Each row is a point on a tangle of strands that fork, close into loops and nearly touch. The rows are in no order.
Two points are linked if the straight distance between their rows is under 96.
K_129: [ -9  19   8  -4  14 -33 -28 -17  -9 -27  20  29 -18   6  24  14  13  15
  39   1 -42  17 -14  47 -20 -26 -10   8  36]
K_575: [ 41  -2 -15  18   3 -10 -29 -12 -25 -11  32  -1 -14 -14  -9  23  43  18
   8 -29  14   0  11 -15 -16 -20  -3   0  25]
K_317: [ 25   3 -27  38 -18 -23 -34  -3 -29  -5  28 -20 -33   9 -17  17  38  34
   4  -7  58  -7  16 -18 -19 -14   6  -3   8]
K_336: [ 11   1 -36   7 -10 -24 -10 -39 -16   5  -8 -48 -29 -54  13  24  24 -16
  -7  -3  23   5  15 -20 -33  -4   1  -9  33]
K_155: [ 13  -9 -39   9   9  -1  -8  -6   4  25   5 -25  50  11 -10  -3  36  16
  18 -59  35   9  16  10 -36  -4  -5  -4  -1]
K_85: [ 10   7   8  -4   8  52  16 -16 -32   8  -7  11 -14 -28 -16  18  16  -9
 -38 -23 -14 -17  -6  -9  10  17   6 -12 -11]
K_13: [  2  -3  -2 -18  -8  71 -37   1  19 -23 -37   0  14   0 -11 -23  18 -19
   2   5  34   9  14   6 -28  41 -19  12   0]
K_457: [-22  -4   6  13  12 -58  24  11  26  47  30 -12  16  29   0 -36  34  12
 -20 -16  -4   5  14   8   7 -14   4  12  27]
K_137: [ -6  -8  21  20  12 -15  14 -43 -12  -3  16  13 -21  -3  32  26 -18  13
 -27  40 -75  10  -2  -8  33 -20   2 -33  30]
K_847: [-17  -5 -20  -6 -16  32 -33  15  22  -6 -23 -12   7  15  -3 -22   1 -11
  30  -3  55  22  25  12 -37  33   0  13  -8]
K_663: [ 16  -3  -6  -7   8  -9 -17 -30  -1   2  18 -13 -15 -28  22 -30   6 -24
 -24  15  -2  36   3   7 -19  -3 -16   4  26]
K_321: [ 25 -24 -41 -18   7  24   9   1  36  11  -2 -27  12  -4 -47 -13   8 -19
 -60 -21  40   4 -14 -25  -1   4 -28   0 -31]
K_160: [ -3  11  13  13  -4 -31 -18 -14  10  -7  35  23  11  23  22  -4  -8  16
  13  25 -42  26 -25  19  -8  -9 -17   5  22]
K_552: [-20  -3  51  -2   8  30   6  17 -28   5  -5  48  17  35  -2 -11  -8  21
  20  -9 -20  -5  32  25  33  -1  20   0  -5]
K_12: [-29   5  -4  -6  10 -44  15  32  52  35  15 -17  38  32  -8 -44  10  -8
  10  -1   5   3   5   3   6  -3  -9  25  -6]
K_228: [  9  36 -28 -24  19  17   6  -7  63  20  -2   3  54 -25  -7 -18  37 -22
  21  -3 -34 -22  -5 -24   5   7 -10 -13  -7]
K_39: [  7 -55  -5 -12  29  16   5   2 -17   2  10  14 -26  17  18  -9  22  22
 -36 -67  11  22  20   1   8 -20  25  -8   1]
K_132: [  5  14  -6 -23  25  13   5 -38 -16   2  -2  -3 -20 -48  28  -3   9 -24
 -17  -8 -26  32   3  18 -15  12   0  14  34]
K_9: [ -3  -4  27 -38  10  27  15  -3  19  16 -10 -14  15  -7  -4 -52 -41 -28
 -18  35 -15   9  17 -22  24  -6 -32  -7  14]
K_208: [ 24 -21  21 -13  16  -5 -15 -30   6   3  16  11  10   0  21 -41 -10 -21
 -33  27 -33  61   1   0   1 -17 -26   8  39]
K_131: [ 15  11 -59   3 -16 -49   4 -22 -21 -11  19 -31 -36 -40  14  65   7  22
   6 -29  10 -25 -16   8 -31 -48  13  -8  -4]
K_516: [ -5  28 -24  -6  -4  24  -3 -16  52   1   2  -5  26  -6 -36  -9  20 -15
 -40   8   3 -30  -6  -3  -8  35 -16  20 -32]
K_133: [  9   0 -12  22 -15 -33  13   1 -39 -27 -25  18 -34   0  23  21 -41  -5
  26  54  22   5 -10  31  -8   7  21   6 -22]
K_42: [ 21 -21  13   4  16 -20  23  45 -11  18  12  -2  25  40  -7 -15  13   7
  34 -12  15  32  24 -18  27 -35 -11   4  10]
K_540: [-18  11 -54  -8   0 -32  -4 -33 -19   1   3 -32 -19 -26  -5  58   9  18
  -3 -54   2 -40 -26  37 -54 -26   5  -4  -5]
K_956: [  6 -24 -48   5  13   6 -10  -3 -19  18  14 -26  12  -7  11  -2  20  25
  23 -78  17  27  23  10 -47  -4  16 -21  17]
K_361: [ 27  26 -25 -12 -25  20 -32  -2 -27 -23 -37 -16  17 -39  15  28 -12 -12
  63   1  13  21 -20 -14 -35   5  -3  -6   3]
K_120: [-12  31  10  24   1 -42  11 -19   3  -4  35   8 -35  13   1  20  -1  30
 -24  37 -40 -54 -41  22  -1 -14   6   7  -2]
K_422: [ 22  -4  43  12 -40  32 -25  44 -16 -37 -16  43 -15  24  -3   1  -3  -2
  11  32  20  -2  13  -5  22  12  -4   6   2]
K_513: [-37  -6 -14   7   1 -52 -17 -24   0  -8  22 -21 -19  25  13 -15 -34  10
   9  29  16  22  -1  55 -33   3   2  13  14]
K_114: [-44 -31  30 -18  -4   5  12   4 -23  13 -20  31  -8  34  50 -31 -60   5
  12  21 -18  29   8  28   8  20  29 -16   2]
K_530: [-49  -4  16  -8  24  -4  39  -9 -26  12  -7  -9 -15 -20  21 -14 -36  -1
 -18   3 -45 -13   5  29  26  12  39   2   0]
K_68: [-34 -13  31   4 -17  -8  -9  39  14   0 -16   6  18  51  -3 -28  -2   0
  24   5  29  27  45  21   7   9 -10   6   5]
K_503: [-27  39  23  -7 -11  17 -20  10  49 -18 -14   1  24  -9 -22 -26  -7 -24
  16  29 -12 -22  21  -6  22  24 -24  -4 -11]
K_889: [ 28  23 -30 -15 -20   0 -56  15  22 -35 -24 -26  22 -12 -10   9   8 -14
  49 -10  20  14 -20 -23 -34  -3 -22  -8   2]
K_456: [-33   4  18  40 -20 -38 -11  -1 -50 -21 -13  -8 -44  18   3  30   4  24
  20  28  33  -6  11  29 -15 -12  21   5  11]
K_221: [ -2 -26 -12   5  33 -37  18  -6  20  35  41 -24  13  13  -6 -23  38  17
 -21 -52  11  22  29  -1  -4 -19   1  17  19]
K_421: [-12  31 -17  -3   0 -38 -11  -3 -10   8   6 -11  -4 -18  -3  18  29  10
  36   0   6 -13 -18  30 -41 -16 -16  20   7]
K_106: [-10  24  26   4  11  25  11 -11  14  33  -5   3  32   3 -50  -6  46  -5
 -34  21  10 -36  29 -29  22  18 -28  -5  -4]
K_5: [ 22  -3  22  26   7 -26  19 -40   0  13  31  11   8 -18  22  15 -31 -12
  -5  55 -61 -12 -16 -15  34 -23   3 -26  15]
K_298: [ 11 -45  43 -33  34   6  43  25 -20  24  -5  25 -13  29  22 -22 -27  25
 -16 -24  -3 -11  11 -12  29 -20  29   3 -12]
K_873: [ 18 -21  18  11  23 -12  22   5   6  17  20  23  20  29 -37   7  72  28
 -22 -29   0  -2  33 -20  32 -13 -19   5  11]
K_202: [  0  21   2   3 -36   1  15  30  -2 -24 -36 -16 -16 -24   0  13 -34 -36
  32  45   9 -13 -19 -28  42  15   3 -14 -34]
K_253: [ 29 -64  -6  -3  14  -5   5  20 -27   7  21  11 -30  16  45 -13 -12  29
  12 -43  27  38   8   2   4 -27  30  -7  15]
K_451: [ -4  18 -35  -9   0 -36   3 -21  -9  27   2 -37   4 -41  18  20  24 -16
  23  -1  -2   2 -12  -1 -36   8   6  10  24]
K_518: [ 53 -23 -31  -6 -29 -11  26   0 -14 -15   4   3 -13 -34  37   4 -40 -36
 -16   6   1  36 -24 -16  15 -20   7  -3  -9]
K_256: [ 10 -56 -33   0   8   2   1  24 -24  28  11 -34 -12   5  33 -29   0  21
  15 -49  41  23  12   0 -29  -3  20 -13  14]
K_316: [ 10 -16  14 -33 -11  30 -28  34  38 -45 -33   1  11  -4 -28 -18   8  -6
   2  -4   5  21  12 -27  25  20 -16 -25 -28]
K_379: [-24   3  -8  -1   5   4  27 -28 -47  -5 -57 -13 -46 -44  29  24   3  -6
  16  16  -1  -9   9  21 -21  28  35 -12  15]
K_249: [ 21  13 -21  -4 -13   0   9  40  -2  -1  -5 -10  17  -5   0   7 -16 -20
  44 -16   0  19 -25  -9   2  -3  -7   2 -18]
K_302: [ 17  41 -40  -7 -13   6 -25 -23   6 -14 -11  -9  -2 -39 -17  35  -2 -17
  -5  15  11 -25 -55  13 -46  -4 -30  11 -29]
K_36: [-35   4  11  10 -24  -9   1  38  41 -13   8  -9  -2  30 -15 -12 -53  -4
 -11  23 -10  -5 -10   2  31  -3   2  -1 -44]
K_392: [ 43 -11 -20  -3 -10 -21   1  12  28  -9  28 -14   7 -14  21 -11 -20 -42
 -18   7  -2  32 -26 -29  13 -31 -23  -1   5]
K_382: [  5  15  -6 -18   8  30  23  -8  -1  20  18  -4  10 -51   3   5 -22 -14
 -25 -35 -28 -11 -16   0   1   8  -3  -6 -15]
K_504: [ 27  16 -26 -23  -2  14  10   0  32  -1  21  -1   8 -30  -8  -2 -21 -36
 -23  -1 -25   0 -34 -20  17 -11 -18   5 -18]
K_231: [ 36  -7 -29   3   6  -8 -31 -29 -21 -37  30   7 -46 -20  25  32  14  13
  -8 -42  -9  19   0  16 -21 -28   0   7  20]
K_859: [  6  21  -9  -9  12  -1 -39 -30   0 -24  24  21 -23 -17 -12   9  19  19
 -23  -2 -12 -16 -19  40 -40   1 -19  35   6]
K_484: [-14  -1  25  15  -5  -6  41   1  -5  30  10 -10  15 -12 -18  -8 -29 -11
 -14  29 -24 -36   1 -18  44  -3  15 -14  -8]
K_260: [-43  31  27   9  -3 -30   1 -29  17  20  25   6  16  30  -4   7 -20  16
  37  51 -51 -68 -10  32   7   0  39  -4   8]
K_99: [  6  14  16  20 -12 -54  -9  23   8  15   7 -14  23   8   5 -22  22 -15
  18  28  12  21  14 -21   3 -17 -18  13  31]
K_401: [-35 -13  44  -7  36  30  36 -11 -14  19 -16  -8 -17 -15  -9  -8  26   6
 -22 -13 -37 -22  37 -24  49  -2  20 -19  37]
K_982: [ -1  17   6 -15  -8  11 -38  32  50 -32 -16  -8  26 -16 -26 -28  18 -20
  21  15   1  27   5  -7  10  13 -32  -6  -7]
K_745: [ -6  23   2  -5   9  20 -35 -12  58 -26  36  38  17  14  -7 -11 -37   3
  -1   4 -55 -26 -21  18  36 -12  -6   7 -23]
K_846: [ 14 -60 -12   8   3 -16  10 -18 -24 -11  -9  23 -33   2  54 -18 -37  -4
 -24  18  -2  51 -10   7   0  -7  18  10  11]
K_775: [-27   0  29 -13 -31   6  12  44  13 -22 -28  -6   7   4  -2  -6 -52 -17
  16  33   0 -11  -4 -20  38   7  17 -14 -26]
K_399: [  8 -61  21   0  10   6   4  -1 -23  -5  -7  43 -26  21  48 -14 -43  21
 -37   2 -15  26 -14  -2   3  -3  27   3  -6]
K_515: [  8  10 -26   0 -27  -8  18  33   3 -26 -33 -10   5 -23  10  27 -44 -33
  41   5   0  15 -27  -9  20  -2  14 -20 -45]
K_583: [ 20   2 -24 -25  15  33 -20   1  13  10 -11 -15  33 -23   8 -26  17 -22
  21 -27   5  40  11  -2 -24   5 -25   1  17]
K_861: [-47  17 -10   1  -8 -14  -1  23 -30 -12 -19 -13 -14  20   8   9 -22   2
  60   2  34   7  13  47 -27  19  11  12  -5]
K_483: [ 23   5 -41  14 -14 -38 -31  19  60  -9  33 -13  10   3 -23  -5  14 -12
  -1  -6  26   3 -27 -13 -23 -14 -24  20 -18]
K_704: [ 10 -23  15 -25   4   6  38  24   0  22 -11  -1  12   7  18 -37 -46 -31
 -15  29 -16  22  -3 -27  33 -19  -5  -1   1]
K_250: [-22  38 -13 -33   3  14  -2 -21  22  -7  16  11   1 -27  16 -13 -24 -17
  20  22 -50 -13 -38  32 -11  16 -10  22  -2]
K_682: [-33   6  56  15   6  11 -11  -7 -47 -14  -2  51 -13  40   5   9 -21  25
  15  24 -46   5  17  22  20   4  18 -21  15]
K_535: [ 26 -22 -27  26 -24 -14 -40 -17 -28 -21   9  -7 -59 -16  37  -8 -14   7
   1  39  52  -6  -4   0 -13   6  10  -4  10]
K_62: [ 22  36  -4  17 -21   4 -39   8  11 -14 -22 -13  36  -6 -23  24  33 -18
  33   2  24   9  -2 -38 -20   9 -30  -3  -1]
K_19: [  2  14   2   4 -19 -19  -3  -8 -20 -46 -16  35 -20  15   5  18 -60  -2
  29  52 -10  -1 -29  38   2  -7  -4  10 -26]
K_304: [-23  28   1 -18  11  -4   4 -20 -25  -3   0   7  -4 -26  25  -1 -13 -20
  27  12 -22  12 -13  33  -7  16   2  14   3]
K_567: [ -7  16   8  30  -1 -41   1 -24 -31 -32  14  19 -34   2   7  45 -11  30
  -8  25 -29 -28 -31  31   6 -13   4   5 -14]
K_734: [ 48 -24  13 -41  17   7  29  45  29   0  11  -2  24  29 -26 -25 -29   2
   5 -21   4   9   4 -56  37 -49 -28  -9 -34]
K_768: [-46  20   3  -3  10 -18  -8 -14 -43 -13 -50 -24 -48 -31  27  25  26  -3
  46   2   3  -2  26  16 -18   7  18  -3  42]
K_959: [ 13   2 -25   7 -17 -32 -19 -27 -40 -21  -4 -11 -30 -21   7  13 -24  -4
  25  39  31  -3 -15  27 -19 -10 -10   6   8]
K_463: [ 47 -27 -28  14  -2 -29  24 -23 -25 -22   0  27 -31 -24  48  19 -42  -7
 -22  13  -9  37 -17  12  17 -13  31  -4 -11]
K_252: [ 12 -28  32  11  20   1 -10 -30 -14  -6  19  26 -13  13  23 -13  -2  10
 -43  28 -57  41   6  -8  17 -18 -12 -14  44]
K_914: [ -2  32  58  39 -13  10 -11  -2  10  -9  27  36  24  19 -36  13  18  20
 -22  36 -25 -31  16 -15  31  -3  -9  -7   7]
K_880: [ 37  30 -20  -9 -17  33  -5 -15 -25 -18 -20   7   3 -49  25  21 -14 -26
  36  10 -18  17 -24  -5 -12  -5 -13  -9   1]
K_210: [ 39  22 -10   6 -17  31 -14   7   6   6 -16 -15  40  -1 -38  10  33 -21
  -4  -8  28   6  -2 -47   1  15 -30 -17  14]
K_726: [ -3  -7 -46  -7  -8   0 -40  13  59 -18  -2 -36   4  -4 -17 -13 -13 -19
  -1 -27  33  26 -11  -4 -18   5 -25  10 -23]
K_87: [ 31  -1 -63  23 -25 -30  -7 -35 -27  -4  11 -28 -31 -50  21  49  13   4
 -15 -18  23   1  -5 -18 -33 -21  22 -38   5]
K_751: [  7 -13 -23   4   9 -20  24   1  24  39  12 -35  18  21 -43 -20  21 -11
 -51 -18  41  -5   3 -13  -3  14 -15  22  -6]
K_720: [-11  -4  22   4   1  37  12  14  -8   0 -13  21  17  19 -36   3  36  19
  -2 -30  35 -13  20  13   6  32  -1   8 -26]
K_417: [-37 -35  23   0  -2 -14  -4   9 -21  -1  -2   6  -4  43  27 -21  -4  10
  22   1  21  39  40  25  -9   0  17   8  24]
K_656: [-17  33 -13 -27  11   7 -29   8  61 -31  18   7   9 -11   0 -16 -29 -11
  13   3 -47 -12 -32  33   4   5 -12  18 -17]
K_855: [-40  30  15   6 -19 -22 -11  12  69  13  24  10  28  44 -17 -34  17   6
   9  47 -29 -45  11   4  21  -1  -5   2  -5]
K_672: [-18  36  11  14 -10   5  12   5  19   8  19   0   1   2 -46   9  -1  -2
 -46  21  -6 -37 -24   1  10  22 -13  30 -32]
K_242: [ 20  -9 -21  29  -7  15  -9 -12 -26   1 -14 -16  17  -6  -3  17  35  29
  -7 -52  35 -19  14 -43 -34  11  31 -30  16]
K_159: [  2   8   0  21 -16 -44  16  30 -12   9  14 -22  -4  14   2  14  -5  -8
  19   5   7   9  -6  -5   2 -10  -1  21  -6]
K_572: [-13 -28  32  -4  12  26  12  -2 -12   1  14  46 -17  35  15 -13 -53  15
 -45  -8 -20  14 -10  17  13   1  22   9 -29]
K_821: [-13   4  41  -8  33  29  38 -12 -10  28  -2  -8  21 -12 -39  -6  36  16
 -23  -2   0 -37  39 -27  37  16   8  -5   3]
K_493: [  6 -44   9 -33  32  36  16   9  -6   7  -5  30  -7  39   2 -35 -34   8
 -40 -30  18   3   6   5  11 -17   9   8 -37]
K_139: [-18 -23 -10  -3 -32  -4 -29  45  29 -21 -17 -11  -7  36  -4 -22 -17 -15
  17   2  53  17  21   7 -10  11   2   8 -13]
K_226: [ -5   4   9 -32  -8  22   3  12  32  -8 -28 -29   9 -35  -8 -32 -30 -53
  -5  30  -9  13 -16 -33  20  19 -12 -20 -10]
K_395: [  4 -40  -2  -7  12  15  54   7 -31  24 -26 -15 -15  -8  15  27  13  16
 -28 -54   9 -25 -11 -33   7   3  43 -18  -8]
K_481: [ 19 -66 -14 -23  11  15  35  -6 -25  28 -30 -21 -17 -26  31   4   1  19
 -29 -39  35 -30  -7 -39 -37  15  30 -23  19]
K_894: [  1 -20  -1 -14  23  32   7   5 -13  23 -22  -7   3   1   7 -16  27  -6
  11 -23  12  30  29   3 -11  17   1  -2  23]
K_237: [ 16  53 -12  -4  -4  -5 -15  -7  33   8  12   7  36 -19  -5  -8  48 -17
  18  27 -19 -30 -13 -19  -8   8 -15   6   8]
K_435: [ 10  39 -20 -15   4  24 -20 -29  22 -14  16  15  -2 -26 -16  30  25  -3
 -12   2 -24 -37 -34  24 -47  16 -25  18 -15]
K_895: [-29  55   6  -4 -18   4 -11  24  30 -15 -10  10  20  -3 -25  13   3  -3
  41  10 -12 -51 -11  15   9  15  -7   1 -25]
K_522: [-45  -7   3   0   4 -48 -17 -47   0  -8  20  -4 -23  26  16  -2 -23  18
 -15  52 -24  13 -19  58 -49   1 -15  17  16]
K_528: [-36  17  12  -3   1   2  40  22  -2  35  -7 -21  12  -3 -17  -9 -10 -13
  -8   3   8 -16  -2   1  24  15  18  -4 -15]
K_67: [-32 -16  25 -12  25  24  19 -23 -14  14  20   7 -16   7   5 -27 -46   4
 -47  -3 -33  -1  -3  28  26   1  22   5 -10]
K_145: [-17  29   3  14  11  24  15  -2   9  14  32  13   9  -9 -50  19  16  12
 -28 -16 -25 -65  -4   9  28  15   9  13 -42]
K_570: [ 17 -41 -21   4  26  -8  -6   1   4   7  38   1 -17   3  -2  -2  37  33
 -31 -68  26  29  22   3   1 -38   3  -1  11]
K_290: [ 10 -17  44  -2  -1 -30  39  25  -5  27   2 -11  28  14 -13 -25  25 -14
  13  21  13  20  22 -34  21 -25  -7  -6  30]
K_928: [-25  30   7  -3   7  46  15 -17  40   4 -23  -9  36  -3 -52  -7  37 -14
 -34   7  10 -38  19 -10  30  37 -31  -2 -33]
K_474: [ -9  10 -28  -3   0   2 -43 -28   9 -24  26   4 -18  -3  -9   5 -11  12
   6   0  18  -5 -27  62 -48   0 -31  37 -12]
K_646: [ 28 -38   4 -24  -4  57 -37  32  25 -25 -31  26  -2  -2  -2 -22  -5 -23
  -2   2  40  15   1 -25  -1  14 -18   0  -8]
K_600: [-35  15  31  29  -4 -34  -3 -12 -26 -13 -22  -5 -39  -2  10  26  21  20
  33  16  -5   7  28  16  -6 -13  10  -4  48]
K_327: [-15 -10  34  -1   7  27   3  10 -21  15 -22  17  -4   6  -7  -8  38   9
  -5   0  24   5  39   9  -8  28   8  14   4]
K_587: [-42  -4   0   8   3  -2  30  -7 -36   2 -28 -19 -46 -25  22   4 -12  -1
 -14  -3  -9  -8   7  26   1  22  50   6  -4]
K_962: [ 11 -10  17  11   3  14  30  10 -41  10  -6   2 -17 -20  -4  19  15   4
 -22 -22  -5 -27  -5 -18  19   7  40 -15 -16]
K_621: [  8  32 -55   5 -12 -26 -20   4  40  11   2 -28  34   1 -19  13  25  -7
  14 -11  21 -23 -23 -14 -58   3 -14  12 -23]
K_990: [-40   5  32  -1  15 -20   2  -4   8  20  18   9  21  21  30 -15 -12   7
  12  33 -46  19   4  17   6   0  -9   5  26]
K_835: [-42  25  20 -11 -13   8   2  17 -18  -9  -8   0  -6   4  12  -3 -22  -6
  39  14  -8   4   9  33   1  19  -1  16  -3]
K_712: [-29  12  -3  23  15   3  24  -2  -8   7 -25  -8 -45  -7   4  35  44  14
   0 -64 -19  -5  19  -4  11 -20  16  -4  42]
K_74: [ -9   4  36  16   1   1  -6 -10 -32 -23  17  48 -24  19   9  38 -19  32
  -3  11 -49 -10  -6  32  18   2  13  -6  -6]
K_701: [ -1  20 -36 -22  20  28   5  -8  44  26  -6 -18  56 -27   4 -26  30 -19
  10 -29 -18  11   9  -6 -28  15 -33  10   3]
K_376: [ -5   1 -14  23 -27 -54  15  35  24  -5  13 -22   6  25  -2  10 -50  -9
   1  20   3   8 -30 -18  21 -17  -1   4 -36]
K_347: [  7 -15  13   3   3 -10  30   1   3  18   6 -23 -10   7 -36 -18  16  -2
 -68   7  29   1  14 -19   5   3  -3  12  12]
K_883: [  1 -21  42 -21  16  31  22  16 -40  15 -11  28  10   8  18 -17 -30  -1
  19 -23 -18  -3  14  -4  34  -2  25  -8 -15]
K_654: [ 23   2  49  21  12  -2  14  -1   3  11  31  36  25  33 -28  -6  24  27
 -27  11 -12  -9  15 -18  50 -20 -14  -2   2]
K_373: [ 25  53 -12  -7 -12 -33 -19 -22  -6  -1   5 -10   5 -45  -8  13  51 -26
  18  45  -7 -28 -22 -15 -33 -10 -24   7  30]
K_388: [ 49  -9   3   2   7   2  22   6 -17  22 -16 -20  32   6 -42   1  48   1
 -17 -11  27  -9   7 -49   6  12  -5 -14   8]
K_166: [-30  50  -3  -7   0  21   3  26  12 -11 -11  14  15  10 -26  26  -9  14
  34 -23 -13 -28 -12  31 -10  23  -8  15 -50]
K_197: [ -4  14 -14  17   8   4  10  -6 -24   3 -14 -21 -15  -5  -4  47  38  33
   8 -69   0 -12  15  -9 -28  -2  26 -19  23]
K_472: [-41 -26  26   8 -14 -32   8  -2 -32 -14 -19  27 -25  35  47   0 -32  24
  31  22  -9  41  18  34   0  14  36  -5  10]
K_185: [ 59  10  -3  -3 -10  45 -23  -5 -30 -20 -11  15   9 -42  18  17  23 -18
   1   2  -8  34 -12 -26 -11  -6 -18 -15  26]
K_936: [ 11  11 -61  13  -3  -1 -13  -1  58   2   9 -28  60  12  -9   4  19  14
  14 -56  26  -5  -2  -8 -40   5 -14  10 -27]
K_630: [ 40 -27 -21  31 -20 -11 -25   6 -33   3  20 -23 -41 -11  21   8   7  25
  -6  14  59 -16  11 -41  -5  -8  19 -27  10]
K_90: [ 14  -9  -3  16 -35  -8   8  23 -35 -12 -39  17 -26  -5  20  21 -18  -1
  44  32  48  -7  -2  -2  -8  35  30   0 -14]
K_266: [-48  16  17  -4   9  -6  25  19  50  33  16 -17  38  23 -16 -30   7 -13
   0  16  -6 -31  21   7  29  11  -1  11 -13]
K_544: [ 46 -25   4  12   7  40 -11   5 -27   1 -32  15  31  17  -8  12  55  30
   3 -57  37   3  12 -31 -14  16  13 -29   6]
K_592: [ 29 -16  -1 -12   9  -3  36  49  12  16  14   1  39  31 -20  -2   0   5
  25 -47   6   4   7 -24  27 -41 -16 -11 -30]
K_830: [ 19 -19  11  -9   4  -4 -21  17  38  -8  12  13  20  32   1 -35 -22 -14
  -5  30 -26  59  -4 -18  23 -13 -38   3  26]
K_968: [-24   7  27   6  25 -10  24  -8 -16  11 -14 -14 -26 -10  14  11  43  -3
   6 -27 -31   6  36 -22  24 -18   6 -11  55]
K_276: [ 11 -21  23   4   1  -1  12 -30   2  22   9  -2  20 -11  -1   8 -62 -23
 -11  53 -41 -26  -7 -31  51 -16   5 -32  10]
K_626: [ 42 -24   9  22   8   0   3 -14 -13  13  13   3   0  12 -44   4  68  18
 -40 -36  45  -9  19 -40  22  -4   4 -14  13]
K_660: [-15  -8 -15   0  -8   2 -31 -12  -7 -26   8   8 -33  10  12  -1 -41   8
  -3   4   9  29  -7  49 -18   6  -4  33  -1]
K_28: [-20  23 -25  18  -6  32   7  27  -1   6 -18  -4  23  28 -36  18  10  16
   7 -37  26 -12   6  29 -12  28   4   9 -49]
K_147: [-21  35   3   1  17  42  14 -21 -21   5   6  15 -22 -22 -28  33  23  12
 -34 -37 -32 -41  -3  25  -2  25  16   4 -21]
K_845: [-26  18  16   3  -8 -12 -33 -17  52  26  27  25  29  37  -5  -4 -12   3
  32  61 -59 -50  -4  13  10  -2  18  -5   5]
K_560: [-34  16 -36 -11   5 -48 -25 -29 -17   1   5  -4 -20 -20  -1  33  30  25
  20 -31   9 -50 -30  52 -50 -25  -4   6  15]
K_897: [ 18 -28   9   7 -18  14  11  22 -20  10 -32  -4 -20  -5  16 -14 -12  -5
  -2  12  52  -1  -8 -19  -6  22  15  10  -9]
K_225: [ 28 -39  18 -24  -2  -6  21  32  12 -10 -18  -1   1  12   0 -32 -33 -13
   2   5  20  17  -4 -42  27 -28  -9  -6 -19]
K_808: [ 37  -1 -14   1  -5  42 -10 -16  22  -8 -26 -16  17  12 -47   2  15 -16
 -48 -12  44  -6 -12 -45  -8  21 -26   6 -15]
K_917: [ 14 -23  -3   0  13  29 -36 -24 -21 -25  12  24 -50  -9  25   4  -6  15
 -20  -9  -6  32   1  29 -16  -3   9  17  29]
K_255: [-51 -15  27  -1  -6  -8  -3  -8  -4  27   1  10   6  49  28 -15 -37   9
   2  44 -41  39  20  26  -3  15  -7 -21  16]
K_328: [  6   4  22 -13  23  36 -18  -4  48 -16  28  36  22   3 -20  -4 -35   4
 -27 -13 -35 -15 -10  -3  55 -20 -18 -12 -43]
K_634: [ 26 -43 -16 -17  -6  33  19   5 -13  17 -47 -20  13 -15  25 -11  -4  -9
  -4 -16  50 -17 -17 -43 -33  26  14  -7  15]
K_310: [  8  18  50  34 -34   6 -10  17  -1 -28   5  44   5  25 -18  16  -4   9
  -4  44   6  -4  12   3  18  -5 -13   0  -3]

A piece is all that can be reached along the links. How many separate loops has the piece of each point below (a circle has one, a figure eight two, a Y none), and how many tips (points with one link)?
K_936 | loops 0, tips 5
K_160 | loops 0, tips 2
K_535 | loops 0, tips 6
K_540 | loops 1, tips 0
K_880 | loops 0, tips 3
K_734 | loops 1, tips 1

How many points has the smallest loop of links through each point below? Write - if it is on no loop.
K_336 | 7
K_159 | 7
K_139 | -
K_682 | -
K_290 | -
